A landscape with many peaks, sampled at points; each row gives a point and its height.
From any point a climber steps to the highest of the 2 points nearest to it. It stops when none of these is higher. Distance is the straight distance between rows; heights are no part of it.
pum: [  8  -1  16 -23 -22 -11  -2   7  22  -7   5  -5  10 -20  -2   2  -4  32
   5   5  -1  -6   0  -5 -17]  (h 0.46)
Lisod: [-12  -7  -4   4   4  12   9  -3  -5   8  -1   2  -8  14   2  -5  17 -23
  11  -6 -12   1  15  -3  12]  (h 5.20)
zuku: [ -8  -5  -8  17  10  21   3  -5 -19  21 -21  19 -11  33   2  -2  -3 -31
  13  -5  -2   3  -2   7  14]  (h 5.64)
zuda: [-22  -4   4   4   0  22  12  -1 -11  26 -39   3  23   4  -2   7 -17   4
  13  -8  -2  14  -4  11  12]  (h 4.86)
ser: [-10   2 -19 -19  13   4  -8 -12  -5  15 -21   7  16 -20   7  14 -31  -2
 -11   7  14  16 -27   9   2]  (h 5.07)
rigik: [  9  19  15 -16 -22  14   5   5   9  17 -37  13  17  23 -30 -20 -23  10
  -2   2   1  -1 -11 -11  -8]  (h 1.61)
Kotaf: [ 19   8  21  -2 -19  -5  -6   9   1  -1 -16  13   0  12 -16   5 -35  12
   3   7  10  -7  -8   8 -20]  (h 1.00)
zak: [-17  -8 -11  11  11  28   6  -8 -16  26 -30  11  11  24   3  -2  -4 -21
  13  -6  -3  14  -3   8  22]  (h 5.11)
geliz: [  9  -7  32  29  -6 -14   8  21  -8 -22  19 -11  -2  -9  -6  19   0  21
  -1  -4  -3 -19  17   8  -7]  (h 5.04)
rukuv: [-16  -9  -4  12  17   1   1  -2  -8   4   4  -3  -7  -2  10   2  17 -17
   6  -6  -7   8  12   1  15]  (h 5.81)
keliz: [-16   5 -26 -14   4  19  -7 -16  -8  18 -36   4  22 -11  -3  10 -34   1
 -16   3  12  15 -29   5   6]  (h 4.93)
foz: [ 14  12  -2  -9 -10  12  -4  -3   2   9 -19  14  -7  36 -18 -15  -9 -15
  -4   3   1   1  -1  -3  -9]  (h 6.75)
morot: [-17 -12 -12   9  17  -9  -2  -4  -4   2   7  -9   0 -24  15  17  -2  -3
   5   3   1   6   2   5  10]  (h 5.45)
tepu: [-14 -19  11  12  14  -7   7   5  -1   1   1 -24  16 -43  15  25  -8  26
   4 -10 -10  -2   0   4   6]  (h 4.46)
Sezuk: [ -7  -1 -14   1  11   1  -7 -10  -4   6   1   9  -9   4   6  -1  -5 -16
   5   3   2   6  -4   3   5]  (h 6.57)
Vavo: [ 28   5  -3  -2 -13 -12 -20  -1   2 -14  11  17 -22  15  -6   2  -9  -5
 -11   5  16  -4  -5   6 -21]  (h 6.27)
Kodol: [ 30  10  -9 -17 -13 -10 -21   2  13  -8   9   8 -15   9  -7  -7  -6  -4
 -12  11  15   2  -6  -2 -27]  (h 6.06)
pud: [-10 -16 -14  -4   9 -16  -5  -1   6 -11  28 -20   9 -54  30   8  11  18
 -13  11   9   3  -4   1   4]  (h 4.24)
fos: [ 11   0  10  30   8 -14   6   8 -15 -29  30   0 -25  14   6   9  16  -2
  -4  -7  -2 -17  19  14   3]  (h 4.41)
dimiv: [-12 -10  -5  26  24 -10   8   3 -10 -13  27 -17  -6 -23  14  11  22   1
  -3  -9 -10   2  14   1  18]  (h 4.56)
sar: [  8  17   9  -9 -19  22   1   1   0  20 -40  12  14  32 -33 -14 -34  11
 -12   3   8   2 -22  -2  -7]  (h 1.41)
lero: [  0   3 -26 -17   8  -5 -14 -13   6  -1   9   6 -10  -6  12 -12  10 -14
 -11  10   6  11  -7  -5  -5]  (h 5.22)
bugo: [-12 -13  18   4   3  -5   8  10   2   3  -9 -11  13 -24   8  22 -17  17
  14  -6  -9  -3   0   7   1]  (h 5.52)
pime: [-10 -14  25  21  11 -10  11  15  -3 -11  10 -28  16 -36   7  25  -1  25
   3 -13 -13  -4   8   1   1]  (h 3.79)
Zuv: [ 12   8  -9   4   2  -4 -18  -2 -11   1   1  21 -23  26  -4  -7 -15 -26
  -3   6  17  -2 -14   8 -10]  (h 6.89)
daza: [-21  -6  17  14   0  21  22   5   0  24 -41  -1  27   2   2  12 -25  12
  20 -12  -7   7  -7  12  16]  (h 5.70)
reg: [  3   3   7 -17 -14   0  -5   0  18  -1  -3  -1   4   5 -10 -11   6   0
   2   6  -6  -4  10  -9 -10]  (h 4.71)
Bepak: [ 15  14 -21 -15   0   7 -21  -7   7   5  -8  12 -12  28 -12 -16  -6 -21
 -17   6  12   7 -16  -7 -14]  (h 5.79)
Larud: [ -5  -2 -23 -19   6  -1 -12 -15  -3   5 -10   0  13 -36  22  17 -28   6
 -11  12  20  14 -27   5   0]  (h 5.46)
ful: [ -7   0  -7  -5  -2  17   5  -6  -3  12 -15   7  -4  28  -5 -13  13 -22
  14  -3 -12   6   8  -8   7]  (h 5.94)
Rap: [  7   6 -10  18  15  -2   5  -7 -23 -19  27  10 -39  23  11  -1  25 -24
   8 -12   4 -13   8   0  14]  (h 4.95)
kotag: [ -5  -6  -8 -17   2  -8  -7   0  15  -5  13 -16   6 -28   7  -4  15   6
   0   8  -5   3   8  -3   1]  (h 3.20)
Vof: [ 16  13  -6 -16  -8   2 -10  -5   9   5 -12   9  -1  22 -18 -14 -14  -8
 -12   5   5   4  -9  -5 -16]  (h 6.20)
Vutav: [ -3   1   0  11   5 -13  11   3  -1 -28  41 -17  -6 -12  10  -5  44   5
  -8   1 -11  -3  21   0   3]  (h 1.95)
misi: [ -5   3  26  -1 -21   5  11   9   7  10 -16   3   6  13 -15  -9  -2   7
  21  -4 -15  -7  11  -6   1]  (h 2.94)
Pafar: [-11  -3  35  18  -6  13  22   7  -4  20 -35   0  21  10  -4   8 -24  18
  24  -7  -9  -2  -2  14  11]  (h 6.88)
puveg: [ 11  18 -29 -12   6   7 -14 -12   1   9  -9  13 -20  32  -5 -20   6 -36
 -11  -1  13   9 -17 -11  -7]  (h 5.53)
fivi: [-11  -1 -15 -12   1  22   4  -7  -5  26 -22  14   6  27  -8 -16   1 -19
   0  -2  -4  15  -5  -7   7]  (h 6.91)
fuvin: [ -8 -12   2  17  19 -15  11   9  -3 -24  40 -30   8 -35  11   4  38  15
 -14  -2 -12   5  12  -5  12]  (h 2.27)
susu: [ 18  13  25  -7 -26   0  -3   7   9  12 -24  16  11  17 -23   0 -39  20
  -1   2   9  -9 -13   3 -14]  (h 1.15)
mivas: [-13  -8  -8  28  26  -3   9  -9 -17  -7  17   0 -17  -1  17   5  25 -20
   5 -12  -7   5  13   1  23]  (h 5.38)
vanad: [  9   9 -21  -6   6  12  -4 -14  -2   8  -4  17 -25  32  -5 -16  10 -33
  -2  -8   0   1  -4  -5   5]  (h 5.54)
tavu: [-22   2 -21 -13   1  28   1 -13 -10  26 -42   8  26   4 -11  -6 -21   1
 -11  -2   6  19 -19  -1  11]  (h 5.51)
zite: [ -8  -2 -27 -34   5  -2 -11 -14   7   9 -10  -8  18 -36  18   1 -17   8
 -15  21  14  11 -26  -7  -1]  (h 6.04)
Lofu: [-12   3 -17 -11   3  22  -3  -9  -5  26 -31  10  15  17 -15  -7 -10  -9
  -8   0   3  18 -12  -2   5]  (h 6.17)
gavef: [  7  -2  43  26 -11 -13  14  23  -3 -15  14 -12   4  -4 -14  11   5  26
   8  -9 -12 -22  21   3   0]  (h 4.57)
teduv: [ -7  -6  26  13  -3   3  11   9  -1  16 -19 -10  19  -7  -3  17 -23  15
  19 -10  -9  -7   0   8   7]  (h 6.93)
zogup: [-10  -3  20   8  -5   0  10  12   4   1  -2 -11  13  -8  -5   7   4  14
  16 -10 -16  -6  14  -6   7]  (h 0.85)
tager: [ -7 -13  28  23   6  -7  15  19  -4 -13  19 -29  15 -25  -4  13  18  25
   4 -14 -25  -7  12  -7   7]  (h 3.19)
Vugi: [ 15  17  29 -11 -31   1   4   8  13   8 -28  17   7  26 -27 -13 -24  15
   6   5   1  -9  -9 -10 -15]  (h 1.35)
kesu: [ 17  -3  14  -4 -18 -12 -10   7   1  -2  -3   7   6  -3  -1  20 -31  15
   1   6  14  -6  -6  19 -21]  (h 0.84)
nisi: [-20 -11  -7  13  13  21   8  -2 -12  21 -28   7  14   5   4   8  -7 -10
  14  -7  -5  14   0   5  18]  (h 4.63)
devus: [ 13  10  -7 -20  -7  -5  -9  -8  21 -10   9  -5  -7  10  -6 -19  21  -4
  -5   9  -2  -1   9  -7 -13]  (h 5.37)
puna: [ -6   2   2 -27 -11   3  -2   0  18   7  -8  -6  16 -11  -6  -9  -4  12
   5   4  -6   7  -3 -10  -4]  (h 3.92)
Kivo: [-12  -8  10  13   8 -11  14  10   0 -18  26 -26   9 -20   1   4  29  18
  -5  -4 -16  -7  20 -10   5]  (h 2.64)
Zag: [ -2  -6 -15 -10   3 -15  -7  -8  11 -11  30 -15  -3 -24  17  -8  27   4
  -9   9   6   7   7  -5  -2]  (h 3.59)
leva: [ -3   0 -14  10  14   4  -4  -9 -17  12  -9  17 -18  26   6  -1  -6 -27
   8  -4   5   5  -7   9  10]  (h 6.02)
Rumas: [  8  18  -6 -14 -11  18  -7  -4  -2  15 -32  12  18  13 -26  -4 -37   8
 -20   2  15   4 -24   1 -12]  (h 1.26)
mero: [ -8  -5  -2  33  25 -11  15   4 -20 -25  34 -12 -13  -6   8   8  31  -7
  -6 -15 -11  -7  17   1  18]  (h 4.30)
Fer: [-11  -5  14  13   5   1   9   6  -5   6  -4  -5   5   3  -2   6   2  -2
  15  -6 -12  -3  14   5   3]  (h 0.53)
Ramez: [ -6   3  11 -35 -19   3   3  -1  23   4  -7 -10  22 -29   1  -4  -7  30
   8   4  -9   2 -12 -15  -1]  (h 3.21)
ruper: [-10  -6  18   4   0   2  11   8   9  -5  11 -17   5  -9  -8  -4  28   7
  15  -9 -22  -5  25 -12   7]  (h 1.28)
Fofu: [ -3   4 -28 -42  -3   8  -8  -9  19   9 -10  -9  23 -28  12 -11 -13  12
 -22  17   9  11 -28 -12 -10]  (h 6.92)
kir: [ 12  -8  19  26  -1 -14   2  16  -5 -16  20  -4  -9  -4   2  17  -5   5
   4  -5   4 -17  18   9  -8]  (h 5.40)
musim: [ -2  -5  -2  10  13 -11  14   9   5 -31  43 -24   0 -27   8  -6  48  13
 -18   0 -12  -1  15  -1  10]  (h 2.10)
nak: [ -7  -9 -14 -12  10  -7 -11  -8   2  -1   3  -3   5 -43  30  18 -16   6
  -3  11  14  10 -17   6   1]  (h 5.09)
bif: [ -6   1 -18  11  18  -5   7 -11 -15  -9  23   9 -26  10  18  -2  31 -28
   9 -12  -1  -5  10  -3  22]  (h 5.12)
noni: [ 16   7 -12 -14  -7 -12 -19  -7  16 -14  16   4 -15   0   3  -9  15  -3
  -8   8  10   3   3  -2 -18]  (h 5.76)
tib: [  8   3  32   5 -18  -4   9  13   6   3 -11   5   2  13 -15  -2  -7  10
  17  -1  -8 -15   9  -2  -5]  (h 3.46)
Zis: [ 16   4   7 -33 -27  -7 -13   5  25 -11   4  -3   8 -19  -6  -5  -4  26
  -2  10   7  -2  -8  -7 -24]  (h 0.31)
tona: [ 25   9  -7   4  -4 -12 -15  -7  -5 -23  28  19 -35  20   5   0  11 -18
  -4  -2  18 -10   1   5 -10]  (h 6.48)
nov: [ -6 -18 -15   1  11 -11  -6   1   1  -8  20 -12   6 -54  32  19  -7  15
  -8  10   9   5 -10   3   0]  (h 4.64)
faz: [-12 -14 -10  22  22 -13  -2   3 -11 -11  17 -15   1 -39  22  20  12   2
  -1   0  -3   4   3   2  11]  (h 4.92)
bilak: [ 23  12   5   4 -12  -5 -17   1  -7  -1  -3  18 -22  28 -11   1 -19 -18
  -2   5  16 -10  -6   8 -19]  (h 6.58)
Rez: [  8  -1  33  19 -17 -10  10  16   4  -4   6  -1   1   7 -11   2  -2  10
  11  -5  -6 -21  13   6  -6]  (h 3.97)
tave: [ 13   2  -1   4   0 -10  -7  -1  -8 -12  17   8 -24  14   1   2   6 -12
   3   4   7 -10  11   8  -6]  (h 6.23)
vepu: [ 10  14 -11  -4  -2  18  -6  -5  -5  16 -20  17 -14  45 -16 -20  -7 -27
  -5  -1   8   3 -11   0  -4]  (h 6.26)
vefi: [ 26  12 -10  -1  -2  -7 -19  -9  -3  -9  10  25 -31  30   1  -6   1 -27
  -2   2  21  -2 -12   1 -11]  (h 6.65)
lipof: [  6  -1   1  26  13  -1  19   0 -15 -21  25   5 -35  23   7  -2  30 -22
   5 -11  -8 -20  21   5  16]  (h 4.80)
rur: [ 10   3   6  27  10  -9  21   7 -17 -35  35  -5 -23  18  -1   4  28  -7
  -8 -13  -5 -20  24   8  13]  (h 4.58)
rarir: [ -9   1  12   2 -15  19  12   5  -2  20 -28  10  10  23 -12  -9  -7  -1
  17  -2 -10   0   6  -3   4]  (h 2.31)
liga: [ -9  -8 -10   2  14  -5  -8  -5  -6   6   0   1   1 -13   9   7 -11  -7
   3   2   4   8  -2   7   2]  (h 6.01)
Varod: [ -5 -14 -16  -3   7 -19  -2  -1  10 -14  35 -16   1 -43  24  -3  28  15
 -14  14   7   4   0  -3  -1]  (h 3.87)
retez: [  3  -3   0   6   7  -7   6   0   0 -18  28  -7 -14   2   2  -4  29  -5
  -3  -2 -11 -10  25  -3   7]  (h 1.77)
Lar: [  7   7 -21  -3   0  24  -3 -10  -9  18 -22  16 -17  49 -10 -21   4 -33
   0  -5  -2   3  -9  -7   6]  (h 5.89)
pata: [  2   9 -32 -22   5  -2 -18 -11  10   4   0   5  -1  -9   8 -11  -2 -11
 -17  10  13  17 -21  -7  -5]  (h 5.55)
kilen: [ -3  11  18  -6 -23  17  11   6   4  20 -32  15  16  27 -22 -17 -17   8
  10  -1  -5   2  -5  -9   1]  (h 1.88)
popup: [  4   6 -22 -31  -3  -1 -16 -15  18   7  -1  -5   9 -15   6 -15  -2   2
 -16  12   7  14 -15 -10 -12]  (h 5.99)
toz: [  5   0  15  19  -3 -11   4   6 -13 -10  17  -1 -13  10  -2   8   4  -3
   5  -3  -3 -16  18   7  -4]  (h 5.78)
miz: [ -8  -5   3 -25  -6  -4  -4   0  21   0   7 -19  19 -33   9   0   5  26
   0  12  -4   3  -5  -9  -5]  (h 2.59)
beras: [  9  -5  11 -14 -13 -11  -8   5  12  -5   3  -4   9 -21   2  16 -23  25
   0   8   7  -3  -4   5 -20]  (h 0.68)
tad: [ -5  -7   8  12   3  -6  11   7   0 -11  19 -10  -3   2  -1  -1  23   0
   6  -9 -16  -9  25  -3   9]  (h 1.58)

Where does a climber stop that starts at each point below?
nisi | Sezuk
Ramez | Zuv
zogup | teduv
dimiv | Sezuk

Call two points neighbours if one is among the 2 nearest of the other. Go from one point of each pair to the other, from neighbour to neighbour, staying as high as possible. Name the lowest point that can't be avoided.
Larud, fivi | keliz
teduv, Sezuk | nisi
fivi, rukuv | Lisod
